Points on a hilly landscape, in no order, each with its height.
From any point a ball rolls to the lowest of the 5 points nearest to it. It stops when none of these is lower. Distance is the straight distance between rows; heights are no part of it.
noru h=3.82: [  6   5 -37  -3  25 -17 -10 -10  11]
naz h=4.54: [  3   3 -11  31   1  25  15 -22  -4]
megu h=2.54: [ 14   0 -31  -5  22 -11 -15  -9   6]
futim h=1.25: [ 11  -9   2 -14  -8  -4 -15   4   2]
dus h=2.04: [-18  12  13   4  -2   0  14   3  -5]
mulo h=2.51: [ 17 -12   1 -11   2  -1 -20  -2   3]
dulu h=1.99: [-16  14  -3  15   4  12  22  -9 -10]
Zufog h=3.23: [ 18 -11 -14 -13   4  -4 -18   0   3]
bunar h=3.83: [ 14 -10  -8 -16 -10  -6 -13   8   3]
befer h=1.63: [ 12  -6 -38  -7  13 -12 -13  -2   7]
Ragim h=1.98: [ 15 -11  -3 -14  -4  -3 -16   3   3]
Savo h=0.89: [ 10 -10  12 -10  -4  -1 -14   2   3]
Pefek h=4.35: [ -6   5   6 -13 -17  -7   1   9   0]
Lud h=5.19: [ 12 -11 -17 -16 -13  -9 -10  10   3]
galo h=2.00: [-17   9  16  15   6   5  15  -1  -3]
Pok h=0.91: [  8  -8   8 -13  -8  -4 -13   5   3]
peli h=0.57: [ 15 -13 -37 -11  -1 -11 -12   6   5]
Gekeg h=2.03: [-12  11  -4  21   7  15  22 -12 -10]
Gavon h=2.30: [-12  10   2  22   9  13  22  -9  -8]
Gat h=1.76: [-15   6  23   8   3   0   9   3   0]
robu h=1.53: [-7  1 21 -4 -5 -3 -2  6  2]
Narap h=2.73: [ 20  -9 -20  -9  13  -4 -19  -5   2]
loko h=4.94: [  0   4  -7  33   6  22  19 -18  -4]
vabeb h=1.97: [ -1  -1  13 -11 -11  -4  -6   6   2]
pura h=4.24: [ 10  -7  -4 -17 -14  -7 -10   9   2]
muk h=1.32: [-9  4 17 -6 -8 -3  0  5  1]
pum h=1.07: [-18  14   8   7   0   3  17  -1  -7]
Vula h=2.10: [ 15 -11   3 -12  -2  -2 -18   1   3]
Gurar h=1.60: [-13   5  19  -2  -4  -2   5   5  -1]
mure h=1.77: [-16  10  17   7   2   0  12   3  -2]
Doga h=6.48: [-9  8  6 32 14 13 22 -8 -3]
Det h=1.05: [ 13 -10  -3 -15  -7  -5 -15   5   3]
bimu h=2.34: [ -9   6  12  -9 -11  -5   2   7   0]
neru h=3.03: [ -1   0   7 -14 -15  -7  -4   9   2]
vade h=1.72: [-15   7  21   5   1   0   9   3  -1]
Vuga h=4.41: [ -3   6 -10  28   4  22  19 -19  -7]
Fako h=4.84: [ 17 -12 -18 -15  -6  -6 -14   6   4]
gobu h=3.97: [ 16 -11 -13 -14  -4  -5 -16   5   3]
Zava h=2.93: [ 18 -11 -26 -12   2  -7 -15   3   3]
tupu h=0.99: [  4  -5   7 -14 -13  -5  -8   7   2]
divov h=1.87: [-18  15   4   7   1   5  19  -2  -8]
zete h=3.02: [-16  13   9  -1  -6  -1  13   3  -4]
Lan h=2.01: [ 0 -5 23 -5 -4 -2 -9  2  4]
Zivu h=1.80: [-12   7  16  -5  -8  -3   5   6  -1]
supo h=2.86: [ 20 -12  -8 -11   6  -2 -19  -3   3]
kav h=2.24: [-10   1  27   5   1  -1   0   3   4]
Rovol h=3.63: [ -7   8  -5  27   9  17  21 -14  -6]
kemi h=1.70: [-3 -1 18 -9 -9 -4 -4  6  2]
mam h=0.97: [ 17  -9 -29 -10   8  -8 -16  -1   4]
mudap h=2.27: [-16   6  24  15   7   1  11   2   0]
Ser h=3.75: [-13  10   8  -9 -13  -5   7   9  -2]
rovub h=3.14: [-15   7  22  21  11   3  14   0   1]
lun h=3.44: [ 19 -10 -24 -11   8  -6 -17  -1   3]
Fad h=2.32: [  6  -6   2 -16 -12  -5 -10   8   2]
Sot h=0.98: [-13  12   3  19   8  12  21  -9  -8]
Sepus h=2.02: [-17  12   7  15   6   8  19  -4  -7]
Vuna h=5.38: [ -4   6  -3  32   9  19  21 -15  -5]
kifu h=1.47: [  6  -7  12 -11  -7  -3 -12   4   3]
neket h=4.59: [  2  -1   1 -16 -18  -8  -4  10   2]
Risu h=3.42: [-15   8  15  23  12   7  18  -3  -3]
zavu h=2.46: [ 17  -6 -28  -8  16  -7 -17  -7   3]
Sil h=1.22: [ 16 -11 -30 -13  -2  -7 -14   5   3]
Rok h=4.83: [ 13 -10 -12 -17 -12  -8 -11   9   3]
ropev h=5.83: [ -8   8   3  30  11  15  22 -10  -5]
Delu h=2.52: [-16   9  16  19   9   6  17  -2  -3]

For each start below, name the point where the ball stops.
tupu => Savo
futim => Savo
Gat => muk
vade => muk
loko => Sot
Vuga => Sot
Lud => Det

Call two points neighbours if one is among the 5 nearest of the other. Go from one point of each pair to the other, from neighbour to neighbour, staying as low as possible. Name the highest point that can't be avoided.
Det / mam => supo
Sot / Det => dulu
Savo / muk => vabeb
Det / Savo => futim
muk / pum => mure

Two balls start at each pair of points below. Name the first point that both come to, or write -.
neru / Fad => Pok
Rok / supo => Det
Pefek / neket => tupu
